The views of a scene show one set of named points, each view turned or mirrored, shifted and resized as a whole, with a little noise and some points left out.
(in the rows, 100 means zero)

Scene 1
View 1
<283>: 116, 87, 106, 111, 125, 96, 102, 93, 121, 116, 99, 116, 104, 117, 106, 107, 110, 82, 89, 118, 94
<249>: 109, 95, 109, 115, 110, 80, 94, 73, 143, 115, 93, 106, 94, 108, 122, 107, 102, 84, 86, 99, 91
<190>: 124, 94, 132, 87, 139, 116, 107, 96, 121, 126, 105, 118, 111, 115, 108, 93, 107, 92, 78, 114, 89
<162>: 115, 107, 93, 117, 108, 109, 82, 94, 91, 132, 105, 79, 89, 117, 96, 85, 141, 95, 50, 152, 87
<12>: 113, 106, 97, 95, 92, 102, 89, 87, 77, 137, 114, 83, 110, 95, 105, 94, 130, 105, 57, 127, 72
<97>: 110, 80, 100, 114, 116, 79, 105, 87, 127, 109, 96, 124, 108, 111, 113, 119, 100, 79, 102, 102, 93
<160>: 112, 89, 107, 111, 120, 95, 95, 93, 118, 124, 95, 108, 100, 114, 112, 103, 113, 85, 79, 118, 93
<248>: 121, 111, 118, 96, 109, 102, 92, 83, 106, 128, 118, 93, 115, 101, 103, 92, 119, 100, 76, 117, 76
<30>: 116, 108, 107, 120, 115, 96, 89, 74, 142, 116, 97, 93, 80, 118, 110, 91, 118, 87, 67, 125, 93
<7>: 119, 109, 128, 96, 118, 101, 98, 70, 146, 121, 100, 102, 93, 106, 120, 90, 104, 95, 68, 102, 86
<216>: 120, 94, 109, 80, 113, 106, 118, 81, 111, 115, 106, 120, 110, 100, 111, 104, 105, 99, 71, 105, 81
<73>: 117, 90, 98, 114, 124, 102, 103, 93, 117, 113, 99, 113, 96, 122, 99, 102, 118, 83, 78, 132, 95
<59>: 114, 85, 121, 105, 132, 99, 92, 105, 111, 133, 99, 112, 113, 116, 111, 101, 110, 84, 90, 115, 93
<129>: 113, 90, 93, 102, 105, 98, 97, 97, 81, 128, 108, 102, 114, 104, 101, 105, 124, 94, 75, 127, 81
<161>: 116, 103, 112, 99, 116, 111, 95, 85, 118, 130, 95, 95, 86, 112, 115, 87, 119, 96, 48, 125, 89
<46>: 118, 79, 116, 101, 142, 108, 110, 103, 126, 118, 92, 129, 101, 124, 110, 103, 104, 81, 83, 118, 100
<18>: 118, 92, 111, 112, 123, 87, 107, 79, 144, 103, 103, 122, 105, 114, 108, 111, 100, 81, 100, 105, 92
<150>: 114, 98, 93, 111, 103, 90, 103, 76, 119, 109, 104, 106, 98, 107, 106, 107, 114, 89, 78, 117, 85
<83>: 121, 102, 109, 117, 128, 107, 92, 92, 123, 119, 105, 100, 95, 125, 96, 92, 124, 86, 75, 138, 93
View 2
<97>: 100, 94, 95, 133, 117, 78, 98, 104, 81, 117, 93, 92, 89, 107, 82, 106, 95, 89, 95, 107, 110
<249>: 92, 95, 94, 110, 112, 79, 103, 98, 87, 107, 88, 85, 88, 101, 82, 96, 99, 96, 97, 115, 110
<46>: 95, 87, 115, 138, 119, 101, 96, 108, 90, 110, 92, 104, 78, 96, 85, 104, 109, 96, 101, 97, 94
<160>: 92, 90, 99, 121, 113, 95, 97, 99, 95, 101, 93, 103, 90, 102, 82, 98, 101, 95, 96, 94, 107
<129>: 98, 93, 85, 127, 104, 104, 95, 99, 99, 94, 97, 120, 110, 100, 79, 100, 88, 84, 91, 78, 112
<12>: 94, 97, 77, 107, 94, 112, 99, 97, 106, 80, 94, 121, 120, 90, 78, 91, 85, 86, 91, 79, 115
<73>: 91, 82, 101, 130, 110, 98, 96, 92, 93, 101, 94, 103, 93, 102, 79, 99, 99, 92, 93, 89, 93
<7>: 91, 94, 102, 102, 103, 97, 106, 107, 94, 95, 84, 90, 88, 82, 86, 91, 101, 100, 101, 118, 98
<248>: 100, 89, 92, 112, 93, 103, 99, 109, 103, 83, 94, 110, 106, 89, 86, 91, 84, 93, 96, 100, 106
<283>: 96, 86, 102, 131, 112, 92, 96, 101, 91, 106, 94, 100, 89, 103, 83, 101, 97, 93, 95, 98, 100
<18>: 99, 87, 103, 129, 111, 80, 99, 106, 83, 112, 91, 86, 86, 101, 85, 101, 93, 94, 96, 117, 96
<150>: 93, 91, 87, 120, 105, 89, 101, 92, 88, 102, 90, 95, 102, 98, 77, 98, 91, 88, 90, 99, 100
<30>: 82, 81, 99, 103, 105, 92, 101, 83, 96, 92, 88, 88, 91, 99, 80, 88, 102, 101, 93, 102, 93
<83>: 89, 73, 106, 122, 104, 100, 95, 91, 101, 89, 95, 102, 92, 103, 83, 91, 98, 99, 93, 91, 89
<161>: 83, 92, 98, 104, 105, 112, 102, 93, 101, 88, 87, 106, 95, 85, 79, 90, 108, 97, 97, 92, 97
<162>: 82, 78, 90, 109, 98, 112, 95, 77, 110, 76, 96, 116, 109, 102, 76, 86, 97, 95, 89, 68, 98
<59>: 99, 88, 108, 129, 113, 98, 94, 112, 100, 99, 98, 111, 86, 104, 89, 100, 99, 97, 101, 94, 112
View 3
<7>: 109, 110, 111, 107, 84, 110, 98, 99, 92, 104, 114, 98, 92, 93, 124, 107, 102, 107, 93, 130, 111
<161>: 101, 86, 108, 90, 87, 98, 92, 88, 98, 120, 119, 105, 104, 94, 119, 96, 115, 101, 114, 116, 116
<30>: 100, 119, 106, 99, 89, 103, 105, 97, 108, 121, 123, 109, 85, 96, 110, 106, 107, 100, 117, 110, 118
<18>: 107, 137, 131, 88, 108, 114, 105, 103, 98, 90, 102, 110, 88, 106, 104, 129, 104, 106, 95, 122, 111
<190>: 100, 97, 123, 71, 111, 108, 101, 88, 86, 92, 108, 93, 112, 99, 128, 110, 102, 101, 89, 123, 103
<160>: 99, 112, 124, 83, 105, 102, 95, 90, 99, 109, 100, 103, 102, 109, 105, 112, 116, 100, 113, 118, 118
<249>: 108, 133, 125, 108, 93, 108, 95, 103, 100, 104, 99, 106, 86, 108, 104, 118, 111, 106, 105, 129, 122
<97>: 106, 135, 140, 86, 112, 110, 95, 101, 98, 92, 87, 112, 94, 116, 94, 131, 116, 106, 104, 125, 118
<129>: 98, 90, 123, 67, 93, 108, 87, 75, 89, 115, 90, 102, 120, 105, 82, 119, 129, 105, 122, 106, 107
<150>: 107, 114, 122, 88, 88, 111, 95, 95, 99, 108, 104, 116, 95, 100, 88, 123, 118, 109, 114, 112, 111
<248>: 101, 96, 108, 84, 79, 116, 96, 78, 81, 113, 101, 85, 111, 93, 99, 116, 111, 106, 105, 111, 98
<83>: 91, 110, 110, 72, 105, 104, 109, 86, 102, 116, 120, 102, 98, 99, 108, 109, 106, 94, 118, 99, 109
<46>: 98, 110, 134, 66, 129, 100, 101, 96, 99, 90, 107, 110, 105, 110, 124, 111, 108, 98, 98, 123, 116
<216>: 113, 90, 128, 79, 92, 113, 88, 93, 84, 91, 102, 113, 111, 95, 105, 122, 116, 114, 91, 126, 103
<12>: 100, 74, 108, 81, 67, 109, 82, 70, 84, 128, 95, 94, 122, 95, 83, 111, 131, 107, 125, 105, 104
<73>: 97, 110, 123, 68, 111, 102, 103, 91, 104, 108, 112, 116, 99, 104, 101, 116, 114, 99, 116, 105, 113
View 4
<83>: 104, 111, 102, 121, 78, 112, 69, 106, 100, 86, 145, 94, 100, 102, 120, 84, 108, 101, 89, 57, 86
<161>: 109, 83, 99, 120, 100, 87, 72, 90, 85, 95, 140, 81, 75, 85, 104, 60, 112, 102, 75, 64, 111
<190>: 96, 105, 115, 102, 107, 102, 67, 100, 88, 97, 110, 107, 105, 58, 118, 71, 71, 130, 100, 51, 102
<129>: 104, 109, 75, 124, 95, 95, 85, 110, 86, 76, 70, 82, 102, 112, 114, 63, 126, 99, 91, 64, 88
<59>: 98, 101, 96, 113, 95, 130, 90, 114, 86, 84, 103, 107, 105, 89, 112, 74, 85, 131, 113, 60, 104
<18>: 106, 95, 99, 79, 112, 129, 70, 116, 121, 81, 119, 95, 108, 98, 142, 127, 81, 141, 90, 63, 110
<283>: 100, 98, 101, 104, 101, 125, 81, 118, 108, 84, 110, 95, 102, 103, 123, 99, 94, 126, 95, 61, 95
<46>: 88, 90, 129, 106, 109, 128, 86, 122, 109, 99, 113, 106, 97, 83, 109, 89, 73, 137, 99, 52, 86
<249>: 117, 76, 81, 85, 112, 128, 79, 107, 108, 77, 132, 84, 89, 106, 132, 115, 97, 136, 84, 76, 135
<162>: 109, 110, 82, 149, 67, 86, 75, 96, 81, 84, 136, 78, 84, 116, 102, 48, 146, 68, 78, 63, 81
<216>: 102, 92, 98, 89, 129, 80, 66, 101, 99, 92, 77, 83, 97, 76, 125, 82, 92, 125, 79, 59, 106
<73>: 98, 100, 108, 115, 94, 116, 78, 118, 112, 89, 121, 89, 96, 109, 117, 92, 106, 110, 86, 57, 79
<97>: 104, 86, 90, 86, 116, 139, 89, 127, 119, 76, 93, 90, 103, 114, 133, 121, 91, 144, 95, 69, 109
<248>: 115, 116, 69, 108, 93, 84, 60, 87, 77, 77, 104, 89, 107, 83, 131, 67, 108, 104, 91, 63, 117
<7>: 117, 83, 92, 87, 114, 97, 60, 85, 93, 90, 146, 88, 87, 70, 128, 91, 87, 129, 78, 67, 139

In a view up to two points have been moved. Name them for each view, in the order of its rows, or write none.
view 1 | none
view 2 | <73>
view 3 | none
view 4 | <83>
